Each row is a point on a landscape with many valleys, with its height.
A ball rolls from a point to whichever of its 2 nearest points has the largest drop for the distance, and stops where none of them is lower. Distance is the straight distance between rows; heights are no part of it.
z869: [ -1 -11  -8 -34 -11  -9  -7  32   8 -11 -44  -6 -52 -19  -4   6  -6   6
 -10 -32]  (h 119)
z544: [  7  11  19  11  30  12  12 -15 -10 -10  -6   2  66 -17 -16   6  14 -13
   2  41]  (h 431)
z62: [-38 -10 -12   8  10  54  10   9 -28   6  16  54  17  -7  37   9  18 -17
  40  52]  (h 527)
z5: [ 16 -15  13  -9   3  -6  -2  14 -14 -12  -3  14 -24  -5  39  21  27  27
  10   3]  (h 246)
z831: [ -7  -4 -12 -12 -32 -13 -15  12   0  33  11  10  24  -4  22  28 -14   0
  31  -3]  (h 782)
z382: [ 29 -16 -17   5 -12 -59  24   2 -26 -15 -55  10 -13 -37   1  -6 -16   6
 -12 -14]  (h 302)
z361: [ 44  39  -2 -19   7 -17  19 -23 -27 -38 -19   5  54   3  -6   4  16  45
   5  -4]  (h 275)
z613: [ -4 -27  -9  13 -12  -8 -20 -29 -46  -8 -24  17   5 -36 -27 -16 -10  29
 -13 -18]  (h 286)
z699: [  3  13   7 -31  18 -21 -42  13  12 -52  22   8   8   6   0  49  26  45
  32  17]  (h 576)
z990: [-37   3 -15  13  18  15 -25  19   0 -24   2  10  41   5 -11  15  21 -17
  32  26]  (h 508)
z936: [-30  24 -20   5  12  16 -18  10  13 -30  19 -17  11  42  35  25  43  -2
  46  -7]  (h 622)
z456: [ 28  10  37 -23 -18  -6  13 -12   7 -21   0 -30 -19 -13   5  51   3  41
   3  -1]  (h 258)
z300: [-27   9  -9  52   5  47  -7 -18  27  27  18 -18  -2  16 -29 -40 -20 -52
   0 -39]  (h 376)
z219: [-24 -25 -10  28 -27   6   3  -8 -27 -17 -55  11 -17 -45 -48 -13  -7  12
 -28 -36]  (h 321)
z842: [-54  20   3  34  22   9 -48 -16  20  -8  34 -21  -6  38 -53 -56 -10 -78
  -3 -14]  (h 480)
z97: [-20  35   0  19  33  22  12 -10   8   3  18 -10  69  25  -3  -4  19 -26
  -1  23]  (h 503)
z238: [-12   6 -17  17  -6   7  47  28  10  23  -1  18  11  31  25 -26  12 -43
   8 -22]  (h 735)
z737: [-14  37  15  49   9  19 -20 -37   6  11  35 -49  35  22  15   4 -19 -37
  14  -2]  (h 516)
z638: [-33   2  -4 -13  22 -13 -38  19   9 -39  30   4  36  18  -3  56  27  13
  40  47]  (h 549)
z485: [-22  -2   3   9   4   5   2  -2  15   7  24 -35  16  18  -7  39   7  19
   1  14]  (h 581)
z258: [-16  24 -12 -21   2  -2  17  18  16  38  30   7  34  37  30 -23  19 -21
  11   3]  (h 722)
z471: [-40 -13 -20  11  15  64   6   8 -32  -6 -19  35  27 -18  27  -1  42   2
  20  12]  (h 502)
z902: [ 38  -5 -25 -54  15 -53  25  28  18  20   4  27 -15   1  18 -23 -12  13
  -9 -16]  (h 758)
z783: [ 49  13  -5 -11 -10 -37  45 -13 -33   2 -33  24  23 -19   5 -30 -10   7
 -13 -18]  (h 261)
z640: [ 23  35  15  -6  26   1  30  -2  -2 -32  13 -14  17  13  -2  57  34  68
  18  12]  (h 627)
z793: [  0 -16 -24 -22 -31 -32  12  10   0  32  -7 -13 -35   3  18  12 -50  17
 -18 -33]  (h 228)
z57: [  7  -1  -7  -3 -29  15 -26 -32 -23  -1 -29 -17 -48   8  18 -16  -7  31
 -28 -33]  (h 143)
z372: [ 32 -27 -11 -25  -4 -47  26  -4  -4   1 -34  25 -21 -52  17  29  -7  35
  17 -13]  (h 319)
z665: [ 18  20  17  -1 -25  11  -9  -7 -23  -4  26  10  -6  42  36   4   3 -39
  43  42]  (h 607)
z454: [ 38 -25  23 -41  38 -21 -11 -18  16 -17  14  34   9 -81   6  20  17  77
  27   9]  (h 294)
z711: [ 22  11  19 -23  15  40 -12 -12 -13   1  28  18  22  14  19  -9  33  26
  -5  34]  (h 613)
z244: [-11   1  13 -13 -26 -20  11  40  17  -1 -17   6 -48  28 -28 -20 -10 -66
 -12  -7]  (h 229)
z553: [-63  10 -18  60  25  38 -19  -8  32   8  35   0   7  32 -58 -34  -7 -68
  11 -17]  (h 427)
z875: [-35  23  33 -19  -7  37 -28   4  26 -12  -7 -20 -16   4 -31 -20  17 -47
 -14   2]  (h 334)
z568: [  3 -24 -21   7 -20  -4  15  48  16   3 -30  39 -64  13 -35 -43 -28 -43
  -2 -26]  (h 276)
z96: [ 43 -42  -4 -27   8 -44  28  35  33  31 -21  32 -26 -28   1  -9 -12  -7
 -13  -3]  (h 754)
z543: [ 11 -14  15  15 -18  12  51  -8 -14  31 -27  -2 -18 -30  -5  -9   6  15
 -48  -2]  (h 270)
z241: [ -3  55 -16   1   9   6  30   3  27  -2  28  -7  38  55  23  -8  31  -3
  13 -20]  (h 704)
z708: [ -3 -24  10  34 -26  23  28 -10   9  40 -17  -8 -42 -15 -28 -14 -23 -12
 -44   5]  (h 242)
z519: [ -4   1 -50 -43 -15 -45  41  27  29  19 -20 -23 -33 -26  19  29 -49  42
 -17 -34]  (h 251)
z811: [-31  19 -29  41 -23  23  -2  -6   4   9  -9 -16 -14  11  -3 -34 -15 -27
  -9 -55]  (h 337)
z444: [ -1 -15  18  15  -8   7   6  14  -7  14 -15  25  16 -19 -30 -17 -13 -42
   4  33]  (h 354)
z220: [ -3   9  29  64 -17  39 -13 -33 -14  -1  13 -37 -26  13 -13  -8 -30 -55
   8   7]  (h 403)
z838: [ 26   4 -23 -62  18 -60 -14  -5  22  20  13  -9 -18  -5   3 -19 -28  33
 -25 -29]  (h 763)
z411: [ -9 -27 -22 -20   5 -44 -48  10  16  34  12  10   4 -23 -36 -17 -38  16
 -26 -12]  (h 793)
z671: [  7  19  -5 -54   3 -20  -5   2  23  16  29 -18   8  14  -1   5 -21  45
 -17 -29]  (h 769)
z765: [-15  17  25  67  17  31 -13 -44   2  16  41 -37  21   1 -28 -13 -27 -54
   3  23]  (h 459)
z621: [ 42  14  19 -21  -2 -12  27 -16 -18 -18 -31  31  31 -28   7   1  22  19
   9   8]  (h 189)
z286: [  4  26  17   9   4  39   2 -35 -33 -11  38   6  31  28  30   9  -5 -21
  28  58]  (h 582)
z327: [ -7  25   8  37 -14  12  -5 -29   9   4  47 -59  29  21  -1  34 -18  13
   2  14]  (h 558)
z575: [ -7  11 -12 -34 -27  -5  -3   5  22  30  32   6  33  12  28  22  -7  47
  18 -31]  (h 775)
z747: [ 10 -37  -7  48  -8  14 -19 -33 -66 -10 -38   6 -30 -21 -18 -22  -6   6
 -23   6]  (h 243)
z350: [ 18  53 -18   9  16  -6  12 -24   9 -17  54  -5  42  86  25 -21  34 -30
  32  -6]  (h 678)
z954: [ 37 -21  12 -35  51 -32  19   9  47 -21  -3  26  30 -57  -8  13  11  50
   3   9]  (h 341)
z781: [ 10 -37  -7   0 -14 -36  17  38  30  39  -1  14 -32   6  13   7 -13 -13
  -5   8]  (h 749)
z631: [ -2 -34   5  -3  30   8 -10  33  14 -14 -15  28 -25 -25   6  10  37   2
   9  22]  (h 295)
z47: [ 15 -21   0 -27  49 -12  -3   8   0 -21  -4  38  49 -45  -1  -2  22  28
  12  22]  (h 389)
z280: [-18 -44 -19 -31  40   2 -45  18   5 -21 -21  58  27 -55  -8   2  18  16
  42  15]  (h 436)
z630: [-36  28   0  21  37  53  -3  -9  -6 -18  20 -10  28  11 -14 -23  19 -41
   0  12]  (h 555)
z90: [-15  -1  -9 -22  18 -19 -44  20  13 -46   6   1  -2  38  28  25  38  25
  26 -19]  (h 598)
z237: [ 25 -29  33  -9 -11 -15   6  -6   2  -7   7  -6 -13 -46  -7  58  -1  44
   3  47]  (h 205)
z923: [ -2 -52   8   3   0  13 -16  42  12   8 -17  51 -38 -44 -17  -7  12 -33
   3  16]  (h 331)
z24: [-14  37 -10  -6  25   7 -21  -7  -7 -29  42  -5  24  72  24   3  36 -24
  41  11]  (h 648)
z571: [ -6   1   2  10  14   6  18  -3  20  17  10 -44 -11  20   9  10   2  26
 -41  -9]  (h 599)
z900: [-11 -13  28  38  -6  54   5 -11  -3  28  11 -32 -31   3 -46 -20 -26 -17
 -44   6]  (h 202)
z604: [ 38 -29  32 -16  -3 -14  -5 -17 -14  -7  -4  27   6 -64  21  46  19  62
  19  26]  (h 249)
z569: [ 11  13  23  53 -35  11  16 -42 -29  17   5 -32  -8  -5  -8  -2 -20 -21
 -12  -6]  (h 361)
z358: [ 19  35   5 -19  30 -20  -6  -3  16 -52  33 -20  11  55 -15  41  30  44
  21   8]  (h 603)
z649: [-26  -2  16   4 -18  24 -26  -6  15  11  10 -27  -3   4 -21 -21 -19 -24
 -27   9]  (h 267)
z159: [ 18  30   2   4  28 -19  27 -22 -23 -20 -15 -15  56  -8 -19 -12   1  12
 -26   9]  (h 356)
z18: [ 18 -18 -11  -7  -3 -29  -1 -19 -23  -4  -9  13  11 -42  16  35   1  71
  12 -10]  (h 289)
z332: [  7 -19 -13   4 -17 -12  28  35  -4  26  -4  28 -20  29  44   6  16 -31
  10   0]  (h 743)
z88: [ 18  12  -6 -32 -16 -12 -23   6 -18 -12 -21  -9 -38  25  20 -41 -20  -5
 -23 -36]  (h 194)
z893: [-11  -3 -25 -12   9 -29 -12   9  33  46  25 -15  13  11 -28 -45 -32  -5
 -41  -7]  (h 799)
z591: [ 10 -32  -4 -26 -19 -42 -39   8   8  33   6  16   2 -31   7  -2 -35  14
  13   8]  (h 788)
z183: [-17 -12 -13  31  -7   9   6  17  -7   6 -25  10 -53  24 -22 -41 -13 -30
 -21 -39]  (h 304)
z531: [ 21   9  13 -29 -12 -12   5  11 -13   6 -11  -7  -6   6  19 -16   5   3
 -19  -8]  (h 190)
z94: [-39 -25 -25   4  14  36 -29  24   3 -17 -21  26  36 -34  -8  14  22  10
  23   4]  (h 472)
z272: [  5   9 -20   3  -4   4  59  -9   9  13   0 -27  -9  16  17  -5   3  53
 -52 -34]  (h 609)
z324: [-14  -1  31  20 -49  32 -13  -1  -8  15  25 -14  -9  16  35  27  -6 -37
  35  53]  (h 624)
z953: [ -4   9 -11 -35 -12 -28   9  30  30  -6 -38  -8 -47  -4 -17 -20 -23 -41
 -15 -37]  (h 171)
z772: [  8 -16   8  30  -9   9 -16 -14 -44 -23 -36 -20 -39   9   4  -4   6   5
 -15 -10]  (h 196)
z410: [ -9   0   7   4 -15 -15  -9  28  13  17  12  14   1  20 -27 -24  -8 -67
   4  25]  (h 297)
z148: [ 25  25  20 -26 -19 -24   0 -12   0 -28 -31 -41 -48   2  13  31 -29  28
 -17 -23]  (h 239)
z137: [  4  14 -15  -2 -32  -6  24  -5 -16  -3 -26 -48 -38   5  12  15 -41   0
 -25 -32]  (h 195)
z996: [  3 -46  -6   0 -28 -18 -26  17  -8 -19 -48  -3 -81 -30 -20   3 -23   5
 -11 -41]  (h 160)
z284: [ -5   1  16   8  31  39 -33 -24 -14  -2  19  -8  22  15  -4 -23  29  -6
 -22  23]  (h 590)
z480: [  7   7  35  32 -12  34  27 -37 -18  15 -13 -14  14 -19  -7  -6  12  -3
 -30  16]  (h 315)
z510: [-16   6  -2  28 -15  38  30 -10 -35   6   7  22  31   6  25   5   4 -39
  32  42]  (h 552)

For each start below, name the point where the ball stops.
z553: z869
z284: z621
z571: z900
z842: z869

Call two points neighbours if one is among the 2 nearest of the other. Go from one point of each pair to the other, from neighbour to neighbour, staying as low as possible. Name the highest point that can't be avoided.
z900, z94: z630
z869, z531: z219
z237, z137: z456
z531, z57: z88
z137, z621: z372
